Each row is a point on a landscape with many peaks, with its height.
From any point a climber steps to the highest of the 2 points nearest to it. It stops when none of these is higher. Distance is the straight distance between rows; heights are no part of it.
j_272 h=196: [139  98 121 143 181 140 123 127 123 106 138 124 139 136 124 137  93  91
 139  92 129 135 132  87 103  96 125 144 131 150 124 132  81 142 141 168
 134 131 138 108 131 135 164 112 151 122 191 113 143 133 158 113  91 171]
j_129 h=303: [ 96 141  94  98 151 161  90 135 123 150 131 106 115 197 145 132  60  85
 173 144 113 128 138 109 109 116 152  82 102  96 146 127  86 206 138  91
 136 162 153 144 140 104 101 142 163 143 112  85 118 119 125 108 150  94]
j_967 h=490: [135 133 133 148  69  78 126 112 111 169  97 129 138 100 154 114 172 134
 121 140 209 190 131 217 175 142  83 166 129 197 163 117 145  61 150 113
 144 123 129 135 158 142 154  67 150 128  96 168 105 138 111 113  99 137]
j_845 h=22: [ 72 153 128 140 143 110 165 160 165 102 126 126  55 159 153 117 170 189
 141 132  93 113 111 120 130 138 180  62 160  99  65 148 155 120 124 130
 119 151 110 134  88 146 128 136 105 165 128 135 139  99 157 125 110  76]
j_735 h=325: [137 111 165 151 129 101 153 161 161  99 156 123  95 168 168 127 194 223
 123 109 110 144 132 162 104 108 135 143 160 109  75 193 171 106 103 171
 105 142 100 127  92 153 116 193  99 145 161 145 107 137 171 107  94  58]
j_319 h=133: [129  92 145 158 154 126 117 153 124 113 161 126 119 134 116 140 139 155
 131  88 100 126 129 122  91  89 140 135 101 108  94 132 158 156 103 171
  95 140 125 126 108 133 125 175 110 111 165 141 125 138 149 117 122 124]
j_686 h=485: [101 151 130 117 111 110 115 147 132 122 143 127  55 119 127 138 202 170
 148 138  66 121  94 130 150 137 192  89 141  85 100 110 200 149 127 135
 115 140 138 126 115 109 120 158  80 105 130 146 145 104 154 147 177  85]
j_991 h=209: [137 105 161 151 117 104 134 107 144 125  99 121 133 139  94 156 170 187
  86  90 143 109 125 138 123 110 105 147 161 144 126 121 123  56 119 195
 100 124 123 134 154  48 169 124  82  81 130 147 164 125 156 130 111 148]
j_509 h=162: [184 105 125 136 196 127  89 122 121  84 155 112 165 147 103 137 107  59
 136  89 132 149 134  99 111 115 101 175 131 202 135 146  64 173 153 179
 170 134 139  86 123 142 141 108 149 128 199  87 112 115 159  98 139 168]
j_164 h=350: [ 95 145  82 121 180 149 105 116 115 121 109  93 113 204 154 144  60  55
 164 121 133 146 142 110 111 104 144  76 130 140 148 110  44 202 169 100
 157 150 163 119 140 117 124 106 162 133 139  96 115 102 138 116 157 129]
j_119 h=261: [116 132  74 106 159 173 110 158 111 161 151 110 120 170 126 123  59  95
 132 135  65 125 148  95 106 110 151  86 108  78 141 137 121 167 102 102
 135 154 125 166 123  79  87 153 142 146  90  81 122 132 134 116 122 114]
j_654 h=576: [114 129  80 138 100 136 159  89 147 172  95  74 193  92 116  88  62  84
 115 152 156 120 167 138 142 149  92 106 113 145 169 137  88  87 129 119
 151 122 175 154 139 111 134  51 196 146  51 142 136 140  96 152  97 127]
j_786 h=97: [114 143 134 127  92  99 132 128 138 146 117 142 110 129 153 166 181 176
 121 141 150 155 119 152 139 122 126 134 168 144 139 132 142  68 140 131
 109 114 100 119 130 134 148 124 101 117 141 158 126 129 120 133 120 119]
j_848 h=726: [177 122 136  96 144 154 103  95 128  76 141 147 106  83  97 117 118 158
 171  90 122  61  99  84 127 113 177 165 115  98 131 108 131 138 136 174
 116 126 189 122 176  85 154 142 115 116 163 117 145 172 135 155 122  97]
j_736 h=343: [157 121 141  90 134 148 122 124 131 109 115 147 134  93 117 132 112 126
 160 117 159 121 103  85 118 117 138 159 125 141 140 124 119 131 145 145
 115 105 160 117 146 141 160 123 142 118 186 138 134 157 111 136 109 136]
j_421 h=398: [131 130 129 136  95 128 156  96 141 134 114 135 151  75  72 110 105 127
  99 105 143  74 151 120 141 134 102 122 128 101 125  96 109  62 130 148
 115 120 136 129 153  71 154 130 103 108  80 137 156 128 113 143 138 156]
j_577 h=455: [120 145 116 133 142 147 125 124 136  64 103 136 123 149 104 126 107  43
 154 133 140 135 128  99 100 128 121 113 131 141 139  84  43 172 172 110
 145  92 185  96 140 116 171 115 165 101 157  86 119 110 155 150 171 163]
j_613 h=273: [102 120  99 135 180 137 106 164 109 139 134 106 132 178 152 152  84  59
 122 120  77 173 133 122 109  91 147 111 116 139 133 155 123 200 126  99
 157 161 100 111  98 153  84 129 133 147 146 126 111 114 150 105 130 166]
j_699 h=102: [ 74 145 141 132  84 140 135 153 155 160  87 148 119 171 174  92 112 113
 127 154 109  77 141 114 120 141 135  98 107  79 102 129 162 139 120  44
 126 113  81 135 114 140  69 180 102 140  54 106 108  76 141 119 157 143]
j_924 h=334: [155 109  95 169 200 112 116 144 107  55 180 106 126 179  74 137 124  61
 122  96  67 127 136 105  91 106 141 137 116 178 104 108  69 202 146 157
 138 140 120  78 108 123 156 122 125 123 131  95 111 105 203 121 151 175]
j_833 h=186: [148 105 114 146 173 148 109 109 121 100 191 141  99 109  71 132 107 137
 149  84  65  82 154 106 124  95 166 123  90  65 100  96 138 143 106 190
 103 187 162 157 126  57 133 153  99 133 134  98 149 153 141 109 108 102]
j_273 h=471: [149 133 154 124 151 137  75 151 120  79 154 142 118 127  87 118 161 115
 164  91 102 123 106  98 120 101 163 163 110 124 116  95 155 216 143 145
 132 137 151  90 141 145 122 164 115 106 188 120 105 139 132 128 182 131]
j_617 h=355: [137 159 124 141  58 130 167 116 144 190 127 168 107 105 161  84 152 196
 135 170 172  96 113 183 204 169 125 149 133 109 163 150 156 117 137  47
 133 107  86 130 115 155 104 134 147 150  35 132 100 144  80 115 161 102]
j_25 h=608: [ 72 117 128 136 150 121 133 144 152 114 102 139 112 158 172 157 160 110
 153 138 137 169 114 119 108 114 155 108 154 155 111 155  94 110 142 124
 122 134 112 116 120 197 142  91 125 127 194 144 127 111 138 120  74 159]
j_297 h=477: [ 74 124 122 121 181 126 123 133 163  84 105 130  75 183 171 144 149 147
 175 102 140 127  93  94  96 110 193 114 152 135 113 162  91 152 163 158
 115 144 133 117 138 170 156  79 126 143 192 135 121 110 152 131  64 150]
j_233 h=88: [ 68 119  93 155 156 146 167  80 131  98 101  88 164 167 120 144  82 149
 102 118 150 109 147 102 103 141 130  44 134  83 102 106  64  80 126 103
 130 165 138 169 106 101 131 103 124 125  76 100 143  81 108 128  84 144]
j_108 h=394: [ 64 147 102 129  98 111 173 130 130 161 105 127 124 157 187 160 151 154
 117 176 142 140 130 170 158 156 137  84 154 138 137 156  70  72 149  83
 136 155  86 160 114 170 151  88 150 175 112 130 121 125  91 111  72  98]
j_670 h=253: [134 134 142 121 115 137 141 145 162 103 135 149 109  98 140  93 166 147
 150 129 138 117 112  79 107 144 157 133 149  91  93 149 169 151 133 117
 111  91 139  89 130 173 120 160 110 101 158 139 128 124 133 163 169 118]
j_163 h=164: [102 123 144 156 135 116 128 155 125 141 125 141 147 130 136 122 121  77
  97 117 113 134 137 127 108 127 113 123 126 111 106 119 145 148 121  97
 124 120  94 102 122 170 106 168 113 106 122 124 121 100 147 127 163 184]
j_307 h=317: [126 140 146  70 141 128 103 139 139 130 131 132 107 154 164 157 156 166
 212 151 167 140  91 135 141 128 169 160 142 168 123 159 115 136 150 118
 140 153 121 121 134 196 134 113 135 174 213 134 108 142  77  91  94  56]
j_316 h=396: [174 129 170  82 131 132  96 144 121 134 146 137 115 142 151 141 127 187
 185 128 164 133  99 126 138 115 156 171 129 164 113 148 149 119 120 155
 123 146 136 149 116 160 136 137 146 175 179 155 121 171  82  94  86  40]
j_644 h=289: [118 151 144 124  70 136 183 152 146 169 125 163 116 113 168  86 131 197
 134 201 141 101 128 157 152 177 122 115 119  96 144 162 160 146 106  43
 125 106 105 121 110 174  94 150 158 166  73 113 110 141  91 109 158  52]
j_586 h=189: [142 130 134 136  78 152 118 151 118 209 140 133 122 147 144 114  98 131
 103 140 114 105 158 123 143 137 102 129  96  86 148 123 177  98 108  69
 148 120  63 155 139 106  81 174 112 141  41 122 118 108 131 101 117 171]
j_868 h=178: [166 105 169 126 151 112 100 105  98 105 151 125 172 138 104 121 172  84
  66 127 117 196 121 179 124 140  55 145 105 180 148 127 134 183 124 158
 147 111 118 116 106 115 124 132 110  81 157  93 113 120 140 149 185 189]
j_837 h=415: [162 125 128  77 103 143 130 112 131 127 100 119 147  91 131 130 109 136
 172 134 176 113 109 107 147 122 147 149 127 172 152 135 112 107 149 151
 119 108 166 149 144 145 171  83 169 151 149 155 143 173  71 135  81 104]
j_254 h=105: [112 139 159 182 108 113 116 126 143 128 101 155 118 141 140 104 113  91
  49 140 133 114 147 115 140 134 106 177 120 122 105 104 111 138 109  79
 143  90  64 115 112 147 107 149  96  75  70 139 122  90 170 106 148 252]
j_523 h=198: [ 74 138 145 126 125 125 134 165 146 127 115 154 126 126 151  85 130  83
 137 150 109 119 129 111 105 139 134 106 117  91  95 131 160 179 127  63
 110 117 128 115 106 184  85 168 121 128 127 120 105 103 139 140 173 131]
j_611 h=163: [140 111 141 142 155 119 123 149 154  89 152 137  81 134 130 126 171 198
 145  87 106 111 103 103  93 118 177 140 136 103  87 171 180 156 115 174
  94 124 133 109 124 139 134 162 109 122 172 146 122 125 172 141 113 110]
j_440 h=575: [152 156 112  96  72 141 142 114 102 180 123 134 139  76  91  96 115 149
 126 155 134  91 127 153 155 164 118 109  92  98 168  91 158 128 127  90
 102 105 146 146 148 110 123 137 135 129  48 129 118 156  75 159 157 101]
j_46 h=50: [155 118 166 146  86  99 134 111 150 125 109 146 148  94 135 107 159 134
  91 108 203 150 127 130 143 154  82 186 136 165 138 134 136  81 118 141
 121  81 114 103 167 149 141 115 111  91 151 153 113 117 130 120 143 189]
j_532 h=374: [151 119 171 132 108 110 153 176 151 101 171 137  70 120 153 106 178 218
 138 121 112 124 139 128 128 124 153 122 162  91  55 182 201 130  95 140
 123 118 111 100  93 166  95 193 110 146 141 146 130 118 153 115 136  54]
j_75 h=621: [197 118 126  91 122 157 148  98 156  72 132 146 110  67 122 100 120 192
 160 109 145  69 100  73 117 157 174 153 138  84 120 145 136 131 119 159
  97 108 180 115 155 115 139 160 133 123 133 135 146 173 130 178 120  76]
j_556 h=194: [103 141 107  86 114 139 127 117 115 175 113  90 117 165 171 160  98 120
 175 180 157 138 119 153 156 144 128 103 119 155 158 164  57 140 150 103
 133 162 124 164 120 170 148  63 169 159 146 135 138 142  63 104  78  90]
j_750 h=475: [138 151 106  82 101 128 124 116  96 163 124  95 137 109  87 171 131 166
 141 149 125 118 130 159 172 128 134 117 112 142 153 112 137 107 142 151
 121 148 154 182 115  96 167  69 158 156 105 154 163 155  52 142  88  87]
j_563 h=210: [ 95 118 134 162 156 104 116 136 108 133 108 124 131 155 125 176 135 105
  90 124  86 162 119 149 107 108 140  89 145 158 123  98 112 149 129 136
 139 134 110  94 114 114 146 111  98  99 141 116 146  85 163 132 136 196]
j_414 h=154: [129 114  99 152 177 137 144  87 114 101 170 126 142 114  76 132  83 130
 119  89  79  91 162 114 111 107 133 101 111  58  95 110 125  81 114 166
 121 199 155 165 122  53 141 106 103 135 110  99 183 130 129 122  94 127]
j_460 h=131: [106 135 146 162 116 140 132 148 139 162 102 139 132 162 161 105  86  78
  82 127 125  93 150 106 124 129 117 134 123  86 107 116 125 131 117  72
 146 109  68 124 126 140  88 164 106 111  57 117 114  93 158 108 138 204]
j_346 h=459: [137 137 112 127  90 142 184  91 171 108 109 128 156  75 106 101 114 163
 140 114 151  77 131  93 126 141 128 108 129 101 131 123 106  78 125 146
  93 105 154 143 139 106 156 142 130 125 101 129 139 145 103 165 128 109]
j_352 h=634: [130 143 131  91  87 139 118 152  98 179 133 153 107 109 118 117 134 151
 125 159  93 100 126 145 139 158 137 106  88  75 142  99 193 154 113  70
 110 109 123 135 148 116  95 185 104 123  81 111 115 137  97 146 172 105]
j_404 h=246: [118 113 148 156 143 103 127 120 112 132 114 126 125 133  95 165 154 152
  98  99 100 139 121 136 108 101 124 114 138 142 123  93 123 111 122 179
 114 124 127 112 134  78 163 130  96  84 152 121 157 111 158 136 133 166]
j_76 h=156: [134 121 112 132 112 151 139 130 121 191 139 104 152 144 118 128  73 135
  82 129 112  95 164 104 148 138 102 116 113  82 137 129 160  58 107 108
 153 158  81 190 139  66  85 139 119 154  27 125 144 103 122 105 100 153]
j_724 h=467: [172 123 181  71 145 148  90 138 116 133 155 144 112 118 124 113 116 166
 205 122 146 116  89  93 127 119 167 164 120 141 110 116 155 163 119 144
 131 145 158 123 150 160 117 163 122 153 176 137 103 159  69 111 144  59]
j_569 h=300: [151 137 119 112 141 162 123 130 103 125 163 143 142  98  95 108  67  47
 132 130 114 114 145 108 116 120 105 138 117 102 136  93  94 148 130 127
 126 109 162 118 136 103 115 138 155 121 117 103 141 163 133 134 152 123]
j_756 h=518: [150 154 103  87  77 137 161 105 154 120  97 120 122  95 133 134 155 185
 170 140 160 122  88 120 146 147 164 122 153 141 164 151 110 116 155 127
 113  97 152 140 123 138 171  93 160 147 132 139 132 166  69 156 116  75]
j_870 h=262: [148 141  96 135 188 166 127 141  97  93 193 142 140 135  91 110  29  23
 138 114 106 113 163 111 116 121  97 167 134 143 149 141  71 143 116 142
 148 112 173 109 128  98  90 116 137 144 104  90 144 166 174 114 165 118]
j_518 h=665: [114 180 103 121  78 127 193 114 168 124 113 122 114 130 144 136 169 213
 145 156 137 126 107 149 154 163 150  90 159 119 145 155  98 112 141 102
 126 125 118 147  98 150 166 105 167 172 116 124 141 147  79 134 121  45]
j_390 h=224: [124 136 105 123 120 167 131 161 119 197 147 113 142 155 147 107  72  98
 108 146  81 121 153 106 105 128 120  87 108  76 137 138 151 122  99  71
 139 120  94 152 145 102  77 164 140 144  69  92 115 120 132 121 122 144]
j_634 h=242: [158  96 155 168 116 122 141 112 145 117 145 133 139 115 100 127 141 191
  95  77 138  77 150 132 132 109 113 143 134 107  96 139 156  53  97 203
  84 143 119 162 146  69 134 168  91 113 123 150 173 138 155 127 104 106]
j_23 h=283: [111 144 102 113  86 117 162 126 136 139 106 115 132 131 178 151 146 153
 155 157 160 146 115 144 154 139 137 111 144 164 149 171  65  81 156 127
 119 134 127 166 116 174 173  66 181 177 147 143 130 163  71 113  55  95]
j_940 h=236: [ 81 126 158 134 156 106  97 133 144 103 103 138 152 137 129 136 199  78
 120 150 108 195 130 179 124 123 113 125 130 178 139 122 158 180 110 102
 135 147  81  97 107 172  91 115 116 101 192 129 107 103 150 141 164 186]
j_579 h=364: [155  91 118 175 180  99 120 123  93  82 163 132 160 147  78 137 132  73
  82 110  85 138 134 127  86 127 113 134 134 186 109 127  69 143 137 160
 142 106 127  83 112 105 159 131 123  91 131  76 133  86 193 132 162 192]
j_206 h=403: [ 69 153 112 145 140 137 111 123 140  79  90 130 110 187 140 122 110  66
 156 129 125 131 111  94 104 110 155  69 123 129 126  82  71 190 176  96
 124 127 173 112 117 136 143 109 153 116 155 106 117  90 162 145 158 146]
j_295 h=532: [179 117 112 107 109 131 176  93 161  88  99 134 148  61 123 121 133 197
 133  98 159  67 113 101 135 153 156 141 162 105 131 161 130  76 134 175
  94 105 158 119 157 106 152 125 134 131 111 143 160 161 132 183 103 108]
j_281 h=309: [163 102 130 168 180 105 105 136 106  56 159 124 134 160  66 141 178 111
 112  91  58 137 117 127  90  94 130 147  89 169 122  94 124 208 136 179
 113 135 124  86 114 102 156 149 114  93 149 102 123 113 191 126 174 160]
j_755 h=279: [151 119 141 116 138 128 125 133 154  91 104 160 150  92 138 117 155 132
 136 111 167 139 107  75 108 153 131 168 149 132 119 164 141 138 131 126
 117  92 136  88 152 186 133 121 134  99 202 135 118 147 132 149 133 157]
j_310 h=132: [107 122 118  90 158 132  92 135 109 180 139  96 113 163 166 168  90  94
 180 155 145 166 122 146 146 115 134 130 123 156 139 151  94 161 143 107
 142 165 117 144 128 177 117  96 140 158 180 143 132 132  86  85  94 108]
j_517 h=127: [ 86 109 141 152 121  96 117 129 108 175  97  97 131 183 158 193 128 128
  77 129 120 178 131 177 125 114  98 115 145 141 139 122 127  87 119 126
 147 150  78 151 120 104 117 111  90 116 106 146 135 106 153 110  91 159]
j_213 h=401: [130 115 130 177 152 121 152 125 121  97 137 138 157 126  99 114 106  60
  83 111 119  97 139 109  99 135 110 125 156 150  96 108  44 110 139 128
 142  90 130  79 138 107 168 128 124  88 112  72 136  88 181 132 155 200]
j_330 h=425: [126 141 143 123 110 119 147 165 137 125 153 145  60 104 132 124 160 202
 137 142  83 112 132 126 146 149 165  95 132  82  84 140 195 141 103 129
 119 128 123 130 106 131 111 192  95 134 108 137 142 125 127 125 153  57]
j_320 h=280: [147 104 169 160 115 111 145 151 137 129 158 128 113 139 144 136 157 201
 106 101 130 120 144 146 125 117 112 138 137 107  89 158 173  84  94 183
  84 134 108 159 112 119 112 204  90 129 130 152 133 144 142 114 107  79]
j_211 h=157: [183 125 131 114 163 129  85 115  62 124 160 118 155 132 100 138 117  62
  54 129  98 178 134 176 121 129  67 157  95 178 174 128 145 171 121 145
 170 103 150 115 101  81 100 140 124 112 129  99 113 116 150 154 189 169]
j_520 h=56: [142 130 136 124  82 103 146 119 133 141  99 124 141  85 123 143 156 164
 120 118 179 136 123 147 152 124 116 144 151 164 149 126 138  49 142 163
 111  97 133 123 151 109 170  92 136 123 122 161 136 144 101 143 100 138]
j_737 h=217: [143 120 123 132 156 148 103 120 103 146 155 101 177  98 136 106  55  64
  97 149 152 164 159 117 137 101  94 168 108 175 147 146 131 111 103 171
 174 121 172 142 148 128 119  86 175 144 132 173 155 150 136 117  95 105]
j_897 h=220: [149 118 106 115 166 152  95 134  85 145 173 129 125 109  97 141  72 104
 121 111  69 113 153 117 124  95 137 129  95  87 126 106 140 150 101 162
 122 163 146 147 117  69  99 152 128 133 116 118 153 157 137 114 123 103]
j_445 h=656: [118 120  95 117 109 128 157 101 120 174 109  82 176  97  87 132  92 122
  99 138 134 101 159 151 159 142 101 107 120 127 150 119 125  66 135 135
 148 147 147 167 142  86 140  68 154 147  48 153 159 128  81 145  95 139]
j_685 h=449: [137 124 134 146 113 139 164 105 140 100 110 143 162  86 103  89 107  56
 104 120 154  97 130 127 111 147  88 132 137 136 127 106  43  86 141 120
 132  63 155  75 151  91 181 117 143  95 108  88 127 111 141 148 159 189]
j_54 h=247: [128 119 166  90 150 136  67 134 144 111 115 133 124 148 135 154 177 146
 203 124 151 163 102 133 127 113 154 180 138 165 124 140 150 170 135 132
 140 148 118 114 125 181 105 123 107 142 232 142  94 144 103 114 130  99]
j_400 h=165: [189 134 121  98 156 160  73 133  53 166 164 117 148 139  95 120  82  76
  69 124  83 156 144 165 122 104  87 162  80 154 182 118 179 160 102 129
 174 103 149 132 132  63  74 142 136 130 114 121 132 149 150 138 165 126]
j_425 h=335: [144 113 143 109 148 134  89 130  93 152 133 113 135 127 128 160 109  95
 130 132 132 181 124 146 125 103  96 155 110 160 146 115 139 150 127 141
 139 126 136 136 115 137 129 112 138 121 181 153 137 141 119 113 119 133]
j_193 h=207: [152 122 149  92 137 130 116 146 165  76 134 141  73 116 150 118 175 178
 185 127 138 122  94  85 111 145 193 157 161  98  92 171 174 171 141 141
 128 121 143  94 124 169 121 144 126 129 179 146 128 135 155 151 129  90]
j_526 h=30: [128 139 121 140  78 140 164 101 161 166  98 141 139 108 127  99  81 147
 108 138 157  69 155 115 159 155  98 125 111  80 140 109 118  90 129  95
 114 114 100 162 128 115 112 151 126 126  21 135 111 120  97 121 137 146]
j_911 h=336: [ 95 113 145 157  98  99 125 129 136 148 119 134 142 127 184 140 186 117
 122 167 174 193 142 181 137 146  75 171 144 163 140 140 153  92 115  89
 137 145  80 137 128 204  94 132 119 139 161 151  90 126 134 110 109 138]
j_963 h=26: [171 115 155 109  97 121 120 113 109 123 113 138 159  68 108  97 134 113
 101 120 183 151 123 142 136 142  94 164 112 174 147 110 151  88 118 148
 127  76 153 103 162 124 154  98 147 108 155 155 127 145 105 139 129 158]
j_156 h=534: [173 119 165  94 170 152  84 140 108 120 167 139 150 120 107 114 101  99
 189  95 138 114 112  89 114 103 143 170 117 134 113  87 129 182 130 156
 137 151 159 104 154 144 115 162 133 138 182 105 103 150  98 110 156 104]
j_69 h=143: [155 137 133 112  88 102 143 130 152 114 130 150 120 116 190 143 208 190
 129 150 172 166 116 147 128 138 142 165 190 145 125 175 154  71 139 120
 119 112 101 101 123 166 132 136 134 137 168 152 114 141 125 132 112  83]
j_336 h=79: [134 134 163 176  87 101 124 111 168 122 112 162 115 118 141  91 150 122
  79 137 181 143 145 109 157 149  85 203 129 140 119 128 123 116 108  96
 127  82  78 109 132 172 121 134  96  81 115 168 117 107 146 107 164 228]
j_981 h=282: [133 106 166 163 158  95 133 120 113 100 131 126 136 173  85 137 209 142
  87  91  78 150 101 164  92  92 118 129 118 163 125 104 136 175 121 180
 108 125 111 103 131  85 148 152  67  60 128 109 147 109 174 127 177 168]
j_416 h=233: [155 111  98 159 192 135 116 130  91 110 185 119 149 131 100 125  65  62
 112  95  94 131 151 113 108  94 104 158 124 152 133 134  87 139 121 170
 152 134 145 105 104 103 132 126 135 128 149 107 148 140 179 108 133 139]
j_918 h=288: [126 107 129 150 162 126 100 147 109 144 137  97 161 139 157 147 102  71
 100 131 112 211 133 144 115 113  79 145 108 150 147 159 148 168 103 121
 159 150  92 136 104 165  81 130 140 133 167 140 112 134 148 105 123 151]
j_820 h=122: [ 91 113  91 160 177 149 150  93 126  86 136 119 129 148  98 128  85 125
 132 104 106 101 145  91 100 116 140  65 131  63 104 101  77 113 124 141
 121 172 150 162 112  82 149 115 119 128 110  92 147 113 132 140  94 137]
j_809 h=517: [143 137 119  99 165 149 109 104 122  98 124 110 125 140 106 138  86  69
 181 113 142 116 122 103 126 102 133 125 128 146 156  76  49 167 186 147
 156 126 186 101 164  94 172 110 151 126 168  82 132 127 129 123 150 136]
j_774 h=125: [105 104 118 163 147 122 130 128 104 171 125  89 148 161 131 170  76 135
  62 106 116 128 151 125 135 119 110 107 143 107 119 127 133  69 102 145
 158 165  81 173 124  68 103 126 100 130  76 135 147  99 152 107  87 159]
j_807 h=614: [ 99 134 112 140  82  78 137 120 132 155  88 125 125 117 172 158 178 127
 124 166 171 189 122 179 139 134 101 135 160 188 156 131  99  50 147 107
 135 131 111 122 152 162 154  66 138 129 147 157 113 123 106 108  82 159]
j_155 h=276: [ 61 122 131 132 135 104 113 143 160 123 101 138 131 135 159 144 217  89
 134 171 142 188 140 169 126 136 115 140 161 185 126 141 143 126 109  90
 129 151  77 113 114 212  80 108 128 120 199 145  96 106 140 133 118 158]
j_974 h=346: [137 141 124 129 117 149 146 107 118 101 141 150 140  80  77 112 111  89
 125 110 105  83 139 119 118 128 113 115 116  76 130  74  92 111 124 137
 112 102 167 120 154  67 148 146 119 103 106  97 150 147 136 159 167 131]
j_715 h=57: [ 94 129 103 145 104 142 169  91 155 147  90 102 172 145 122 131  65 143
 102 136 154  85 156 110 124 155 103  85 121  84 129 111  86  75 124  85
 131 147 112 179 124  94 116 120 134 138  29 114 126  95  95 127 110 146]
j_274 h=562: [138 146 102 111  84 116 162 114 104 178 123 111 157 109  76 155 139 182
 104 136 127  95 136 183 178 154 127 117 120 119 159 121 164  80 143 133
 124 157 140 185 129  94 143  85 154 164  40 142 151 128  50 138 105 103]
j_234 h=552: [115 154 133  97  98 127 107 148 111 129 143 145  78  96 118 109 171 138
 137 158  77 118 103 124 144 142 170 108 112  79 121  93 203 180 129  95
 119 116 156 118 134 129 105 176  89 101 124 139 128 127 116 156 209  90]
j_204 h=399: [140 134 108  87 122 127  87 125  83 189 121  96 124 125 124 175  96 118
 138 159 128 152 131 164 158 120 113 126 110 156 163 123 138 130 137 127
 139 136 142 156 127 108 149  67 153 144 133 165 153 146  88 126  93 115]
j_14 h=206: [139 117 173 124 168 113  96 114 133  80 119 137 161 155 111 143 208  85
 129 139 106 212 122 177 117 117  90 134 121 197 156 133 127 213 126 159
 151 137  99 106  98 136 127 100 104  87 201  99 109 124 146 136 167 184]
j_998 h=190: [168 132 107  84 130 165  78 140  62 192 158 115 130 121  96 138  81 109
 109 139  69 127 146 141 127 116 126 123  84 109 165 105 183 144 106 117
 138 134 135 159 146  57  91 140 140 133 100 119 151 151 121 135 131 107]
j_242 h=386: [ 95 112 125 135 187 124 136 132 184  63 126 136  70 167 162  98 121 151
 167  88 144  77  94  67  81 121 189 132 146 103  94 175 126 193 145 169
 103 136 141 112 142 173 151 114 135 150 176 117 101 115 168 128  86 135]
j_253 h=308: [140 131  89 155 206 126 104 164 113  85 161 102 133 188 114 149  98  54
 119  95  77 155 146 110 106  95 138 126 117 170 119 136 100 229 136 131
 152 178 106  77  92 148 113 127 130 141 135 116  97 107 176 105 162 166]
j_239 h=197: [131 119 155 107 121 123 102 147 149 100 129 148 123 125 155 134 205 162
 159 149 152 175 124 130 121 135 144 175 160 148 118 174 173 131 119 114
 130 125 107 114 105 193  94 136 122 138 213 155  98 151 117 136 124  89]
j_324 h=407: [144 114 145 149  89 103 116 127  95 160 116 128 160 109 173 118 173 109
 122 161 204 209 134 187 148 147  56 174 119 176 145 129 164  91 114 108
 142 135 120 162 144 187 113  84 154 154 145 165 102 153 114 116  98 113]
j_791 h=515: [ 84 174 101 123  80 109 173 127 151 165 109 145 105 143 157 148 180 188
 116 184 134 115 119 185 177 160 148 107 167 120 145 141 117  94 148  64
 135 148  76 138 107 145 145 114 135 163  87 128 120 118  91 126 124  80]
j_93 h=427: [170 154 129 141  56 110 136 111 113 185 130 165 116  84 127  80 149 190
 121 123 192 111 123 191 221 153 122 169 123 137 172 118 176  92 144  84
 119 102 106 140 129 131 117 118 139 131  30 166 112 157  76 131 148 126]
j_607 h=796: [115 114 126 132 123  99 138 133 146 118  77 127 145 126 177 166 154 123
 130 132 169 182 113 128 110 126 113 138 156 179 139 152  83  65 139 146
 128 114 131 111 159 160 165  67 142 114 191 147 128 127 131 114  67 181]
j_514 h=52: [ 56 152 117 124 133 133 133 148 149 103 111 132  74 161 137 113 136 146
 155 144  87 110 103 111 131 139 174  58 114  85  97 116 144 176 131 110
 115 150 149 154  99 132 128 143 120 140 123 125 129 103 150 137 147  89]
j_72 h=78: [ 46 158 124 137 112 118 135 156 149 116  84 134  99 175 164  89 128 138
 132 141  91  83 106 107 118 148 163  49 109  82  82 115 159 149 110  60
 109 140 122 140  89 120  76 158 111 155  87 103 112  63 173 126 165  99]
j_567 h=507: [124 126 113 142  98 135 169  85 153 141  95 108 176  75 107  82  69  66
 102 126 161 102 150 136 132 143  75 114 124 132 144 104  63  71 135 126
 141  91 155 112 147  94 157  93 162 121  64 122 129 129 119 145 132 161]
j_90 h=304: [152 141 123 122  99 138 167 122 171 105 130 132  95  98 139 119 167 195
 143 125 135  95 116  97 128 154 160 105 164  80  97 139 153 109 134 147
 107 106 127 115 139 124 147 164 109 112 111 133 146 121 129 165 147  95]
j_994 h=607: [121 135 114 113 152 155 123  94 145  82 125 124 111 126  95 129 107 130
 182 101 118  84 118  80 121 104 151 113 113  99 139  91  81 142 156 161
 125 141 184 140 157  81 177 122 135 117 154  97 141 140 125 142 117 122]
j_203 h=237: [ 96 133 150 114 107 130 155 161 138 150 136 162 109 107 156 104 137 149
 145 176 125 121 134 123 131 153 132 115 128 102 108 152 176 148 119  65
 117 108 112 121 109 196  92 171 123 146 121 136 111 128 104 118 152  89]
j_288 h=168: [ 74 115 125 150 144 109 127 150 118 152 117 124 122 155 154 174 126 133
 116 122 106 146 127 138 120 112 144  87 140 119 103 119 130 112 121 133
 121 144  93 139 113 140 132 134 101 123 130 139 132 106 138 123 102 148]
j_182 h=499: [179 140 130 121  62 122 152 100 110 173 127 140 149  56  89  73 137 171
 120 123 173  92 129 166 185 145 135 136 118 143 159  97 171  89 128 141
 108  92 150 140 149 121 135 111 149 136  46 164 130 165  59 163 142  97]
j_512 h=361: [137 145 119 115 117 137 141 131 128 130 142 136 101  91 101 149 143 188
 140 131 105 108 122 116 144 140 147  99 129  94 115 115 157 109 123 149
 101 133 142 157 126 105 147 159 106 124 124 138 150 143  98 143 130  89]
j_948 h=251: [141 120 130 147 143 131 105 140  92 178 150  98 169 106 158 118  74  70
  82 145 146 186 145 125 124 135  67 155 107 150 152 152 161 121  95 124
 161 124 130 146 146 158  74 127 160 148 127 155 124 135 148 112 111 143]

Where does a climber stop that starts at each point below?
j_46 => j_352
j_211 => j_607
j_76 => j_848
j_514 => j_352
j_193 => j_352
j_963 => j_156
j_319 => j_352
j_416 => j_848
